Each row is a point on a landscape with many peaks, with its height.
From any point a climber steps to the highest of the 2 points nearest to it. It stops when none of these is higher. Distance is the straight distance between rows; heights are no part of it.
beni h=495: [ 88 166 103 181 102 135 111 120 166 139 153 131 153 164 138 103 119 128
  78  88 116 127 123 158 135  79  97 133 165 130 113 132  71  98 183 148
 133  72 186 144 117]
kepa h=619: [136 161 144 130 187 145 145 163 111 123 162  95 125 134  69 152 128 117
 112 159 158 161 107 111 121 120 129 138 111 130 152 115 128  75  89 134
 174 132 109 114 114]
pamik h=500: [150 133 182 118 133 121 165 228 152 139 108 123 110  85 133 105  96 166
 115  87  87 129 153  91 113 116 142 139 113 158 132 117 156  90 132 162
  98 139 147 101 111]
bol h=588: [170 116  93 156 125  70 151 120 165 129 105 124 137  70  96 119 146 100
 121  74 151 138  94 165 116 130  95 138  87 131 109  99 182 152 163 127
 118 132 105 149 128]
Vunu h=389: [138 161  84 179 120 147 136  82 116 146 115 167 105 106  94 105  95  88
 112  96 152 125 122  72 117 138 139 155 151 139 158  82 148 135 128  66
 160 108 122 136 162]
Fivut h=467: [127  95 184 122 110 108 141 138 135  97 139 193 164 146 169 127 112  86
 133 183  83 121 168 143 124 154 101 125 125 100  91 178 104 147 133 142
  99  86 172 121  74]
Zerok h=496: [ 89 113 150 128 100 154 120  80  71  84 125 162 146 161 126 145  98  73
  61 173 120  93 125 130 108 116  88 130 129  82 133 112  58  90 127 133
 116 126 154 129 167]
vof h=388: [159 139 113 133 148 145 103 142 151 147 132  82  92 125  92 123 117 154
 145 169 164 114  74 111 179 132 142  84 151 109 192 129 108 140 134 128
 165 132  63  79 139]
Zof h=409: [149 161  90 154 104 125 133  82 141 109 167 157 163 109 129  71 131  75
 113  95 101 117 135 191 198 184 124 108 127 138 104 128 129 147 171 144
  93  95  97 176 153]
resal h=537: [103 135 105 103 140 169  94 129 205 175 124 124  78 118 137 153 190 190
 178 123 152 138 130 183 122 129 159 128 164 133 127 110 164 153 156 161
 182 139 158 118 144]
Fotif h=609: [118 156 138 110 146 103 173 135 139 159 109  97 154 109  95 119 128 112
 161 110 156 172 104 106 119 135 168 136 118 150 173 133 202 148 119  88
 224 135  92 147 110]
tusud h=373: [149 123 139 129 132  93 173  91 133  79 109 204 185 128 147 157 170  70
 171 166 157 102 111  88 115 116 111  96 141 151 173 127 164 164  89  85
 149  85  93 133 108]
Nifa h=164: [156 129 128  65 147 152  96 109 106 167 117  98 154 144 103 125  64  99
 146 106  91  91  77  85 131 115 146 118 187 118 170 132 181 134  70  79
 131  94 120 137 135]
bafo h=254: [135 121 151  87 132  86 137 175 125  79  97 103 133 159 133 123 120 137
 123 137  98 129  95 169 125 133 104 118  99 132 126 137 110 117 136 167
  85 134 102 139 144]
Zade h=451: [219 106 136  83 174 137  79 146  64 129 140 141 139 100 127 103 111 116
 128  86  82 112  98 136 134 179 149 117 121 108 125 137 104 153 119 111
  68 155  54  98 140]
tar h=503: [143 146  77 162 102 126 149 164  62 121 124 151 140  92 140  84 112  93
 105  83  78 102 121 138 108 153 119 115  78 149 118 104 108 140 156 114
  84 123 116 126 138]
muk h=590: [105 105 203  86 117 167 100 117 133 108  99 131 120 179 138 136  99 124
 118 149 157 105 141  89 156 109 127 113 188 109 124 154  95 139 115 144
  95 124 153 136 147]
Zuvi h=357: [151  80 175 125 109 174  72 135 109 105 123 153  96 122 164 147 167 118
 108 166 197 133 156  46 138 126 128 146 137 125  76 150  81 121 134 154
 120 142 101  98  73]
Radep h=203: [136 125  93 121 141  91 124 112 163 137 143  63 123  95  98 135 132 161
 118 119 120 132 107 222 130 123 124  97 101  92 106 114 115  97 160 156
 115 160 146 116 130]
ganan h=231: [101 126 120 112 126  81 179 133 111  99 154 131 179 145 122 150 118  99
 129  91  93 146  88 169  91 143 102 139 112 146 111 140 157 117 136 140
 101 103 124 102 111]
Peka h=299: [ 58 124 113 118  93 149 128 146 131 172  83 138 127 164 149 152 159 173
 189 143  94  87  93 120 103  74 153 130 162 132 185 100 146 159 129 101
 197 135 138 115 100]
fep h=563: [ 80 123 193 110 133 135 151 104 166  59 132 134 112 164 136 162 137 136
 130 221 151 148 163 126 148 152  93 105 125 128 115 162  93 109 104 140
 139 163 157 138 149]
Rep h=551: [123 135 178 111 130 126 128 177 168 138 109 110 111 145  86 123  96 141
  99 132 167 137 115  99 171  59 139 132 167 148 182 135  89  97 135 155
 163 104  95 143 145]
pibap h=435: [151  71 119 128 103 132 120 110 106 129 153 163 144 111 170 136 135 106
 158 166  98  95 163 135  76 136  87 130 131  91 107 145 136 172  96 115
 123  94 162 112  63]
Masag h=545: [192 131 164 112 146 178 112 136 162 105 103 185  92 121 121 115 133 119
 132 129 184 134 136 110 148 142 144 109 187 141 154 109 145 189  99 174
 117 137 100 160 180]
gafeg h=480: [210  88 141 124 120 117  86 154 124 131 126 176 129  77 162 117 125 115
 117 108 125 131  87 110 143 154 153 130 159 137 135 150 139 133 106 106
  85 115  73 133 135]
Riv h=664: [ 74 112 184 126 149 101 191 129 140  77 166 185 186 218 133 159 106 124
  92 184 164 130 119 144 135  95 102 126 114 127 115 114 140 138  98 142
  73 108 125 199 160]
komol h=613: [164 119  67 175 171 133 126 124 121 209 133  72 111 147  61 125 173 119
 141 121 158 121  85 134  96  77 129 125 102 130 131 125 150 143 162 133
 182 100 120  91  97]
fika h=624: [105 128 175 138 122 125 160 140 154  65 121 153 118 200 123 142 122 151
 142 192 150 123 138 131 132 122  81 111 101 137 126  93 133 128  94 155
  96 143 146 168 192]
zudug h=217: [129 154 108 161 115 156 143 121  88 100 129 168 139 158 119 140 205  89
  93 121 177 150 103 132 136 153 114 152  71 119 112 125 104 141 136 184
 161 176 111 135 122]
ves h=92: [ 88 129  48 134 141 135 114 127 112 144 116 121 124 101 129 141 133 175
 110 125  78 102 124 172  88 137 107 128  83  83 136  91  83 121 104 131
 154 203 169 110 149]
zos h=463: [138 149 155 129 162 122 165 169 123  98 108 165 116  86 127 113  94 144
 110 103 115 150 164 106  95 135  97 148 123 169 140  81 154 106  76 131
 118 144 157 151 169]
paza h=487: [119  89  88 139 100 102 103 117 112 157 131 139 126 118 173 126 126 163
 157 146  93 164 198  88 106 150 151 128 111 143  98 192 149 160  66  57
 146 115 132 111  50]
pazu h=414: [125 128 157 119 133 109 157 128 166 106 145 137 105  78 161 114 101 155
 126 153 128 160 199 144 133 142 116 128 131 154 108 133 123 107 107  90
 135 151 152 171 123]
buve h=499: [ 81 154 130  67 138 166 153  97 120  85 129 111 127 171 107 177 142 134
 110 182 174 152 137 116 136 143 111 147 114 101 126 140 101  95 108 127
 192 194 163 134 142]
Vol h=211: [112 102 154 103 120  65 173 133 103 113 127 126 184 147 156 155 141  62
 165 150 109 100  83 184 114 113 105  98 108 130 109 152 172 115 124 123
  77  57 126 101  67]
gad h=304: [119 156  79 106 106 178  90  54 115 146  65 124 133 143 103 125 153 114
  97 115 150 108 127 122 121 144 133 133 124  69 152 110 124 144 147 143
 151 181 144 120 198]
duku h=185: [136 145 132 117 123 129 151 129  98 110 127 140 143 147  87 164 115  92
  90  97 145 128  86 165 138  81  98 133 124 137 125  82  98 118 130 180
 101  98 146 165 192]
dogi h=511: [142 115  98 157 131 128 159 152 131 153 147 132 110 111 112 127 174 134
 168  82 129 136 108 197  94 117 166 122 122 178 126  70 209 170 157 160
 107  99 125 102 145]
tuf h=375: [122 163 123 141 162 132 114 173  82 161 127  65 114 148 105 111 109 146
 113  86 131 116 123  57 134 128 133 160 107 151 138 142 116 114 170 128
 164 167 126  88 101]
Vogo h=649: [166 128 121 178 135  88 150  76 139 141 124 114 146  92  99 118 157  66
 148 108 161 123  78 136 111 117 112 103 139 126 149 135 174 134 175  82
 147  68 134 130 103]
gidu h=383: [158  62 155 113 131 163  77  85 129  81 131 153  99 122 167 153 111  93
 101 187 151 119 181 111 156 155 124 136 128  95  85 168  96 115 129 112
 117 115 109 127  89]
naz h=271: [174  76  96 156 157 128  64  79 148 152 165 105 125  58 106 110 100 143
  57 103 137 141 171 155 121 117 150 136 118 105  92  80  60 110 160 143
 117 164 111 144 126]
rore h=321: [ 76 127 141 158 132 127 150 192 136 180 102 111 153 166 103 115 165 141
 160 141 136  78 116 118  98  38 162 117 160 143 209 107 156 137 166 125
 195 114 132  96  98]
mozez h=524: [160 146 173 153 136 172  99 170 135 159 115 125 117 172 122  97  90 130
  78  93 142 130  89  55 158  58 149 137 185 149 157 124 127  70 138 119
 113 102 118 132 172]
kadal h=49: [100 160 186 170 132 141 138 194 176 142 158 110 122 173 142 118  95 184
 100 131 117 150 141 132 117  65 141 120 166 180 105 123 112  99 133 168
 104  96 184 185 131]
Zagaf h=479: [136 134 108 122 172 127 159  99  66 110 157 118 144 156 125 179 119 116
 158 174 106 115 121 168 118 149 104 111  86 103 137  98 145 113  89  92
 143  91 133 121 101]
ras h=676: [126 138 126 130 146 147 103 119 121 121 147 138  97 140 104 138 104 143
  89 146 153 148 139 134 144 126 114 133 142 104 142 117  67  68 102 101
 148 144  80 141 120]
vut h=369: [104 137 130 125 102 120  98  92 152  86  94 119 117 140 127 137 133 125
  81 124 147 100 171 167 132 103  89 140 118 124  99 121  34  98 168 194
 119 139 203 140 166]
Tafa h=565: [165 149 145 155 182 122  98 139 165 175 134  64  87  98  77 103 104 136
 119 101  99 150  95 119 159 101 159 118 136 139 142 132 149  71 167 117
 109 124 107 118 132]
ravug h=429: [150 118  69 165 108 148  88 167 136 190 131 115  73  85 150  95 151 177
 155 106  97 146 151  89 137 104 155 143 130 151  96 172 123 167 156 124
 119 128 102  89  47]
Fovav h=653: [156 130 144 144 133 122 119 126 107 144 129  69 100 155 112 116 127 110
 194 159 118  63  85 133 122 107 120  85 128 134 155 138 129 126 144 112
 106  73 138  70 121]
bebin h=159: [110 154 135 114 115 137 145  86 133 107 142 129 168 186  77 164 101 111
  82  99 137 174 107 220 113  70 150 134 133 128 113  97 126 105 149 145
  74  34 176 173 180]
vudu h=515: [ 93 163 199 119 115 138 147 182 141 141 104 164 151 135 168 109  61 134
 157 129 102 116 130  67 127 108 155 118 183 152 167 128 150 135  90 107
 125 114 161 156 121]
ribuz h=58: [115 131 154 145  69 160 104 177 168 120 131 156 128 197 181 133  88 189
 103 143 113 136 137 118 156  75 141 122 195 150 107 134  79 124 111 147
 104 119 153 184 118]
todo h=643: [ 97 121 168  44 109 148  87 139 135 119  79 111 110 150 138 136 133 145
 117 124 159 132 129 115 140 126 136 151 146 114 112 161  86 140 152 191
 120 203 154 117 147]
tak h=237: [137 169  85 142 125 143 130 111  81 107 121 141 131 132  91 148 178 130
 146 153 139 134 109 125 144 184 133 138 102 116 167  98 146 156 102 162
 184 170  87 124 164]
bavef h=202: [112 126 122 165 119 156 160 146  63 106 121 180 147 130  95 155 142  86
  64  74 182 142  90 106 136  89 109 161 116 139 139 117 111 135 128 183
 141 129 142 132 138]
fazef h=406: [190 133 151 127 164  96 172 123 125 102 118 145 147  92  95 132 160  89
 141 161 175 115  71 108 102 140 137 110 115 132 197 102 198 138  77  97
 156  85  86 135 164]
dide h=404: [148  89 120 133 131  68  97 145 158 141 150 103 132  64 167 129  83 157
 115 156 130 160 146 138 136 155  89 120 116  74 108 141 110  72  97  69
 128 144  80 125  80]
diso h=305: [205  95 107  89 150 151  60  86 128 170 170 101 133  72 113 138  87 117
  71  65 137 151 117 181 115 113 162 112 139 140  86 105 107 117 136 141
  82 118 148 139 107]
zab h=394: [ 49 145 147 101 110 153 161  82 122 118 104 153 147 202 102 138 136  86
 125  92 145 135 104 141 132 127 136 141 125 119 126 151 157 161 157 178
 116 127 181 141 148]
zed h=442: [173 138 146  95 156 121 170 117  82  99 126 137 147 153 105 152 108  77
 154 167 121 114  90 130 105 138 104  95 124 100 169 114 175 149  62 101
  95  83 123 135 157]
fab h=356: [153 133  93 158 145 147 118  58 104 154 150 145 148 110 113 126 103  66
  93  83 118 163 108 104 131 124 139 143 159 148 139 143 148 127 105  44
 145  96 113 172  96]
Merag h=371: [129 116 136 133 162  76 107 118 167 175 103  40 112  54 132 123 113 172
 122 152 157 152 122  77 136 144 137 135  99 110 131 142 125  95 129  61
 158 167  88 108 102]
zalil h=372: [147  94  95 115 115 122 103 156  50 111 118 139 168 147 120 155 145 122
 123 124 130 115 107 117 127 163 121 127  82  95 105 147  86 164 138 137
 112 167  81  79 100]
Zifos h=341: [ 91 130 120 147 129 126 138 178 127 148  70 140  90 120 119 116 186 145
 139 136 153  89 145  48 112  90 141 152 121 142 176 133 148 154 165 134
 203 130 110 101 109]
bip h=382: [178 131 149 167 129  91 137 120 111 150 191 104 143  71 137 109 134 105
 160 111  87 136 155 155 112 122 114 107  81 128 113 158 151 115 152 126
 108  59 127 104  66]
Ruta h=507: [203 102 115  83 175 146 124 118 131 136 113 142 100  84 107 120 129 121
 158 109 142 110 127 117 122 176 129 102 148 112 147  89 154 210  70 124
 119 139 112 122 170]
pum h=535: [ 87 140 140 166 107 137 176 111 156 110 174 151 159 170 142 147 116 133
 129 155 100 112 108 180 131  80 103 113 151 126 134 129 118  97 149 127
 111  74 158 154 123]
Vife h=163: [ 94  96  91 133  94  68 136  90 190  92 113 101 126  98 134 149 182 169
 150 146 157 124 137 212 128 142 105 135 114 136 107 131 148 107 170 140
 140 169 138 118 123]
fonu h=367: [132 144 150  99 145 111 129  92 137 123 143 119  94  92 125 145 136 135
 166 149 145 181 172 125 131 185 122 134 133 123 133 120 155 144  89  91
 180 181 133 131  99]
buku h=573: [122 137 112 119 143 142 116 164 114 188 136  84 121 153  64 153 155 131
 135  93 130 131  41 182 119  75 143 113 145 111 146 124 130 126 156 142
 141  95 128 108 131]
nozur h=468: [109 139 104 135 122 161 128 158 177 157  99 147  67 111 160 119 113 199
 169 145 126 120 139  86 111 120 136 146 166 134 143  77 138 128 106  91
 159 144 141 114 153]
gaz h=315: [137  95 135 122 170 161  82 155 123 142 133 116  65 132 138 143  85 167
 117 125 140  96 157  43 104  98 163 191 161 129 135 101 106 124 127 142
 115 148 115  74 127]
dapim h=549: [121 135 221 130 127 121 135 128 137 110 119 184 142 127 166 112  87  83
 131 164 141 107 150  60 162  99 139 105 175 146 123 177 107 139 103 106
  94  97 124 146 109]
muf h=192: [150 111 160 105 126  87 146 156 146 148 121 133 183 107 168 136 136  97
 169 145 101 140 115 159 111 105 133 101 142 109 134 160 175  90  90  79
 112  86 107 151  89]
neder h=322: [113 145 137 110 122 137 134  71 128  91 154  94 118 131 132 126 165 131
 203 154 136 138 175 169 151 200 134 124 127 113 110 148 170 137 135 137
 121 158 116 125 146]
zilud h=177: [171 105 174  96 138 115 129 160 122 162  99 121 175 128 128 129 114 101
 149 134  78 113  84  92  96  59 141  94 158 150 168 113 180 102  69  85
 123  72 133 136 123]
relu h=462: [114 161  97 138 116  87 129 147 115 132 100 113 121  84 143  92  91 131
 128  77  91 133 130 130 149 168 120 146 107 141 118 128 131 117 162 106
 116 172  97 114 149]
Rigi h=523: [125 136  68 185 107  83 110 116 108 161 111 118 141 115 152 105 144 167
 143 127  95 137 128  50 107 121 143 149 101 167 138 165 137 143 120  56
 165 111  95 113  84]
kogim h=475: [139 142 112 153 110 123 143 169 125 132 137 155 109 133 157 157 173 171
 153 172 125 130 113 126 132 153 111 107 115 134 142 123 107 131  99  97
 151 115  78 111  77]
vefur h=125: [ 75 138  93 150 118  98 157 131 142 129 111  96  99 121 147 158 198 182
 152 152 130 107 136 148 111 142 106 122  69 107 127 112 122 107 144 125
 133 174 171  83 147]
biv h=359: [163 128  77 160 143 125  87  67  96 177 166 101 186  79 124  87  70 111
 102 107  72 127 158 101  97 144 142 121  80  88 103 116 144 128 108  56
  87 127 110 116  82]
lig h=328: [155 109 126 203  91 163 128 131 118  93 134 198 134 150 165 128 193  99
 142 146 165  83 120 103 104 101 119 121 141 170 148 110 119 157 145 179
 103  79 122 147 135]
vanu h=37: [145 115  60 129 121 135 129  97 156 104 157 167 167  75 139  94 125 151
 131 150  86 110 193 226 141 180 146 114 103  85  89  93 104 158 142 154
 115 161 143 173 199]
kiv h=410: [180 114 121 170 121 138 133 130  83 118 187 151 127 127 154 107 150 123
 147 139  98 137 166 131 105 154 107 127  80 136  85 149 117 134 109 133
 105 114 151  85  63]
Ter h=449: [161 121 170 109 139 138 101 134 119 151 147 153 113  97 159  96 110 103
 131  80 141 171 185  72 151 169 148 154 140 162  91 175 146 135 107  86
 130 121  95 124  75]
bage h=478: [ 99  77  92 133 117 114 169 112 154  79 178 185 179 126 154 164 128 136
 109 187 102 144 181 192 117 179  73 143 108  76  99 130 111 112 111 119
 168 123 159 149 104]
gobid h=489: [108  96 149 120 107 103  89 178 142 157  83  71 115  88 131 120 120 159
 135 101 121 110  92 119 118  78 140 138 147 138 140 149 109 111 203 139
 128 160 132  96  78]
zon h=455: [133 123 133 167 103 105  84 177 155 166  95 112  60  57 153 109 140 184
 143 114 129  94 143  89 164 126 140 137 127 144 132 121 109 127 197 133
 126 136 101  92 102]
mol h=466: [120 155 147 158 105 106 133 121 125 108  91 194  91 105 177 105 131 123
 112 146 124 139 171  41 130 170 120 151 120 155 134 128 130 144 101  95
 143 127  99 112 151]
nudum h=512: [147 153 127 169 113 139 110 143 139 133 105 165  61  94 169 107 157 176
 168 182 126 127 142  71 146 168 145 109 149 123 157 114 145 164  88  91
 159 128  60 118 131]
Gez h=564: [ 59 139 130 131 106  94 184  78 123  87 141 171 161 178 139 144  94  62
  83 160 118 142 114 134 163 142  68 124 111  84 141 128  94  92  93 115
 129 114 142 161 130]
Gipi h=95: [129  98 165  84 109  88 142 113 194 147  98 127 137 162 113 113  86 190
 123 137  97 152 124 174 137  84 123 112 166 140 125  90 117  99 134 123
  98  85 165 195 165]
Natod h=400: [140  61 103  94 114 106 115 146 105  89 124 148 141  98 132 150 137 117
  73 136 123 118 141 149 108 169  85 159  74  96 109 128  80 140 147 138
 137 171 145 103 102]
samon h=417: [142 150  92 156 139  54 126  98 133 154 110  66 149  58 122 102  91 140
 115 101 135 124 135 108 135 179 124 118  70 114 115 146 144 100 112  63
 119 213  74 115 126]
Ruk h=530: [ 94 121 109 113 117 117 100 182 115 154  96  88 130 181 116 156 143 150
 132 103  96  94  63 170 109  93 106 139 134 116 130 142  91 114 174 146
 142 144 150  75 107]
Pon h=432: [177 134 159 124 141 125 119 121  71 109  98 183 127 136 170 116 141  84
 103 122 174 144 167  31 144 169 132 163 114 147 107 176 142 158  72  93
 119 120  82  89 118]
pekuf h=431: [144 111 114  93 104 182  99  74 122  81  91 176 128 145 141 147 115 119
  53 160 121 100 152 174 135 131 126 160 136  73 108  90  53 123 133 168
  90 135 180 147 186]
gakos h=581: [116 128 181 111 117 158 154 131 181  80 110 190 106 181 147 148 148 143
 153 192 174 124 136 122 138  97 141 104 170 148 154  93 135 173 135 186
 108 128 101 170 178]
Bev h=398: [143 138  83 164 155  86 168  70  93 167 164  95 180  49 128  74 103 138
 105 133  82 149 196 114  94 141 124 144  50 117  72 146 129 111 103  59
 121 149 131 141  92]
fekug h=324: [126 178 119 161 144 147 142  59  88 149 166 103 162 118  81 104  81  49
  89  81  96 157 115 127  96  91 138 124 112 144 142 132 119  80 132  88
 124  85 145 140 117]
fino h=477: [ 74 133 167  82 109 137 181 143 122 109 122 128 150 149 175 124  83 132
 167 120  84 143 173 120  98 146 133 125 147 153 111 141 165 142  75 112
 119 106 212 149 127]
pipu h=443: [ 96 146 170 128 127 103 150 208 124 115 124  90 133 141 124 143 168 170
 184 148 120 118 120 120 118 136 126 115  90 148 166 133 145 126 135 132
 148 147  89  78 106]
funem h=430: [142 148  94 155 144 135 129 136 138 158  74 131  79 101  95 103 101 167
 115 129 111  98 122  81 132  97 151 139 166 143 194  71 165 135 116 104
 158 120 133 121 188]
revob h=333: [159  93 102 104 164 140  72 110 110 195 150  77 169  78 121 113  70 114
 100  67  98 146 123 149 107 126 149 124 120  87  77 134 149 115 130 104
  71 161  93 144  93]
zeseb h=433: [ 29 111 139 100 109  98 170  95 132 108 134 146 175 153 160 134 121 102
 171  82 119 114 149 134 124 132 123 151 123 159  95 172 160 142 143 146
 116 141 220 131 127]
Fedog h=349: [114 125 141 165  99 114 177 104 146 104 133 209 147 151 189 126 178  99
 198 173 122  95 126 127 127 119 116  95 138 147 148 128 166 158 130 125
 114  65 138 139  93]
tanit h=446: [179 160 143 122 122 129 138 142 124 110 141 141 102 113 143 102 141  86
 154  91 118 124 134 162 170 202 130  98 134 166  90 167 159 173 148 149
  82 117 106 159 155]
Bafan h=351: [ 76 141 124 101 129 166 130  67 108 140  96  85 112 160 100 113 143  73
 142  78 138 121 133 114 110 114 163 162 149 120 144 113 141 147 142 154
 139 165 213 122 197]
dasa h=85: [ 57 138  79 121 118  60 186 115 106 103 112  99 149 119  99 146 135 155
 145 128 141 100 116 193  94 126 103 153  72 114 154  88 148 102 133 123
 122 148 169 121 192]
nub h=436: [125  43  96 109 102  88 169 108 130  69 143 194 181 105 153 133 140  86
  97 123 127 147 139 178 121 163 117 159  96  96  92 119 125 149 149 149
 112 114 137 153 108]
Bam h=265: [133 173  84 106 122 164  70  73 108 153 120  91 110 145 110 113 164 137
 128 122 139 120 110  95 135 183 165 128 136  79 173 124 128 147 115 146
 196 180  53  80 174]
rivak h=622: [ 34  88 144  75 117  92 205 102 154  64 136 163 173 191 156 142  88 114
  92 159 108 132 156 165 170 133  90 140 131 100 101 131 140 109 108 139
 104 133 156 179 166]
fedam h=284: [119 143 154  92 105  85 166 130 135  85 101 129 124 153 150 115 163 124
 196 171 131 116 112 161 148 185 118 109  89 132 124 159 162 142 142 152
  79 170 110 109 162]
Gole h=461: [109 126 112 147 129 163 114 152 102 141 143 131 101 131 119 115 137 121
  97  80 126 133 148 146 111  95 140 150 150 138 104 125  90 154 163 173
 129 116 198 116  87]
visu h=675: [ 83 136 144 110 121 185 118  55 117  98 156  92 114 183  80 153 140  96
 112 153 146 158 131 197 165 153 118 118 109 101  82 180  83  91 150 174
 133 163 134 171 155]
Finu h=354: [151 117 131 109 118 178  88 171  72 113 118 154 153 173 101 159 168 121
 124  97 167 106  63 115 134 145 124 122 143 111 144 149 114 170 133 193
 125 141  95  99 140]
gupeb h=593: [ 92 167  74 135 100 139 116  58 120 124 161  82 135 158 121 143 160 133
 127 133 122 143 113 197 157 159 104 136 108  82 110 174 105  82 134  96
 149 180 115 153 137]
Papu h=645: [142 102  78 141 175 132 163 166 124 185 148  85 165 143  80 120 150 121
 159 115 165 150  80 106 116  99 178 128 141 124 174 115 181 144  96 110
 217  82 116 117 111]
vaduk h=562: [118 179 114 142 114 106 131 126 126 154 104 134 148 117 141 113 122 128
 177 125  92 106 108  81 115 150 159  95 143 142 176 152 177 156 105  60
 170 107  92 138  95]
pama h=547: [169 127  90 182 123 106 151 149 133 118 146 131 141  79 113 116 156 138
 134  81 123 111  97 149 110 112 116 123  79 152 130  81 146 122 161 165
  84  79 140 118 156]
Rotus h=63: [112 126  59 100 117 144 150 104 141 109 165 128 117 116 123 125 162 186
 136 114 118 123 169 204 116 157 132 136 115  93 106  82 118 113 131 159
 157 216 157 160 193]
pepoz h=366: [ 79 172  64 144  99 151 123  62 112 135 163 139 154 116 133  76 109  88
 107  66  57 131 133 181 163 156 139 126 129 105  95 130  89 120 163  99
 117 146 135 167 172]
Felu h=395: [102 158 114 125 131 166 116 147  53 163 159  82 148 187  81 131 143 129
 147  93 105 122 123 102  90 146 150 138  91 153 122 148 114 154 114 137
 163 138 147  78 100]
Sus h=531: [ 70 139  73 153 115 147 127  80 109 106 177 143 122 163 135 181 149 129
 129 161  97 141 138 173 120 168 104 121 106  90 130 129 114 100 106 125
 182 132 148 146 100]
pamo h=70: [140 102 143  68  98 142 103 180 150 137 120 152 132 154 151 104  69 176
 115 133  88 140 144 173 137 110 143 125 175 158 100 124  90 104 114 165
  73 107 162 161 136]
Zomam h=589: [ 77 135 146  73 131 165 117 149 172 158  91 107  83 176 146 136 165 191
 153 124 140 127 142 135 134 103 151 138 174 132 123 147 133 132 144 153
 166 196 181 141 142]
moso h=418: [151  94 185 110 149  93  96 107 124  85 151 138 115  83 191 126  67  78
 103 139 113 176 213  88 134 162 115 168 132 113  77 178 118 104 114  75
 127 111 101 142  97]
vipug h=415: [143 167 133 105 140 104 113 197 132 147 106  54  74 105 123 108 152 168
 171 155 130 127 110  99 167 154 164 100 123 118 167 154 139 143 134 137
 175 165  55  67 105]
regaz h=584: [135 151 160 137 176 171 159 156 158 126 163 104 115 171  93 127 129 107
 121 128 184 141 124 112 124  84 151 123 163 161 153 106 155 127 142 159
 166 116 140 134 149]
rim h=709: [183 108 108 180 127 138  89  93 100 153 147 119 119 108 114 128 154  95
 177 136 141  97  92 103 144 124 127 107 147 130 133 148 131 151 146  82
 125  79 104 101  88]
zad h=753: [115 150 159 102 155 187 105  96 127 106 133  86 120 177  80 150 146  90
  70 106 184 139 142 168 165  95 143 117 134 131  92 167  77 134 161 205
 140 144 170 129 126]
Feg h=504: [156 126 152 125 130 166 108 198 133 116 130 183 115 121 144 115  71 131
  87 100 133 136 106  73 163 114 144 146 153 146 107 137 113 117 117 137
  96 135  96 141 145]
bom h=362: [199 136 121 106 140 132 111 157 120 138 135 110 100 103 101 124 159 116
 118 103 192 132  81 116 159 139 127 119 143 143 161 131 121 159 162 185
 154 145  76 100 150]
sakor h=528: [178 167 168 161 128 111 115 220 134 150 115  91 118 101 115 109 124 133
 130  99  87 141  99  88 155 115 146 110 115 170 149 137 166  75 141 156
  97 108  94 122 136]
Dugeb h=336: [142  87 150 128 136 150  35 104 146 141 129 131  77  98 155 147 134 127
 122 155 155 138 143  25 124 140 151 190 151 104 100 103  91 133 103 109
 132 134  53  91 121]
Vavu h=358: [ 83 148 110 159 146 137 149 184  97 124 118 118 115 137 112 134 136 154
  59  94 189 127 151  26 124  90 115 178  93 146 163 151 131 139 165 154
 194 158 122  80 125]
tuv h=160: [ 92 170 108 121 105  99 179 142 144 108 110 129 116 142  92 107 109 147
 120  85 134 126  97 158 130 106 118 145 129 174 136  93 141 131 158 175
  54 103 152 156 229]
kopu h=814: [131 120 165  67 144 142 102 141 154 125 107  87 130 179 110 160 120 121
 103 103 161 129 144 166 152  96 148 124 148 184  75 152 105 125 163 210
  97  97 182 174 131]
Nikin h=614: [138 134 140 121 130 118  69 144 167 163 146  73 100 125 118 141  78 167
 101 126 110 157  86 109 173  98 130 132 160 104 146 127 115  55 136  78
 133 129  53 122 141]
Nar h=586: [105 135 109 135 100 145 114 100 123 131 119 115 116 156 137 137 102 127
 153 167  88  89 105 149 115  97  88 104 174 100 154 128 115 132 130  99
 107  86 159 136 136]
sek h=481: [146 145 137 164 121 137 147 147 147 119 162 148 101 117 147 110 188 153
 185 118 157 155 131 154 145 162 163 116 147 171 132 129 191 188 138 145
 123 106 101 134 124]
kiz h=448: [135 101  78 146 147  99 113 117 120 163 150 100 160  85 147 133 123 179
 140 147  99 157 186 144  90 175 121 108  91 109  87 124 137 116  62  66
 139 153 131 110  60]
Buvup h=238: [176  98  88 144 175 126 107 129 164 168 163  85 110  51 108 124 107 173
 111 132 131 137 158 167 107 140 139  96 100  95 106  70 115 121 107 147
  94 158 143 119 116]
Zaz h=127: [ 98 137 158 115 107  80 157 104 164 111  81 133 122 185 127 121 100 137
 128 131 109 121 122 151 154  93  85 104 167 149 157 131 117 103 179 128
  60 115 141 186 200]
Modo h=491: [139 114 170 123 137 143 108 143 186 152 127 136  96  94 150 137 166 176
 158 123 157 138 172 135 131 127 162 137 163 184 103 121 146 157 160 154
 133 118 143 138  83]
Buse h=506: [106  83 195  81 106 124 157 174 157  74  99 191 142 154 179 146 129 125
 136 188 138 133 166 128 114 147 123 140 119 128  94 152 102 140  89 143
 113 161 159 136 110]
fezi h=427: [104 140 125 142 131 180 140 105  83 149 165 110 118 139 131 123 140 118
 136 112 106 130 180 101  86 147 138 140 111 148 103 122 103 147 101 127
 107 146 196 126  94]

Where does a climber stop that starts at each point below?
bavef: todo
rore: rim
Finu: kopu
dasa: Papu

Call two points neighbours if one is among the 2 nearest of the other. Go from one point of each pair to the other, from neighbour to neighbour, staying as high as possible. Name the lowest point that can't be avoided.
rim / todo: sek
Papu / todo: Merag
Ter / nudum: Pon
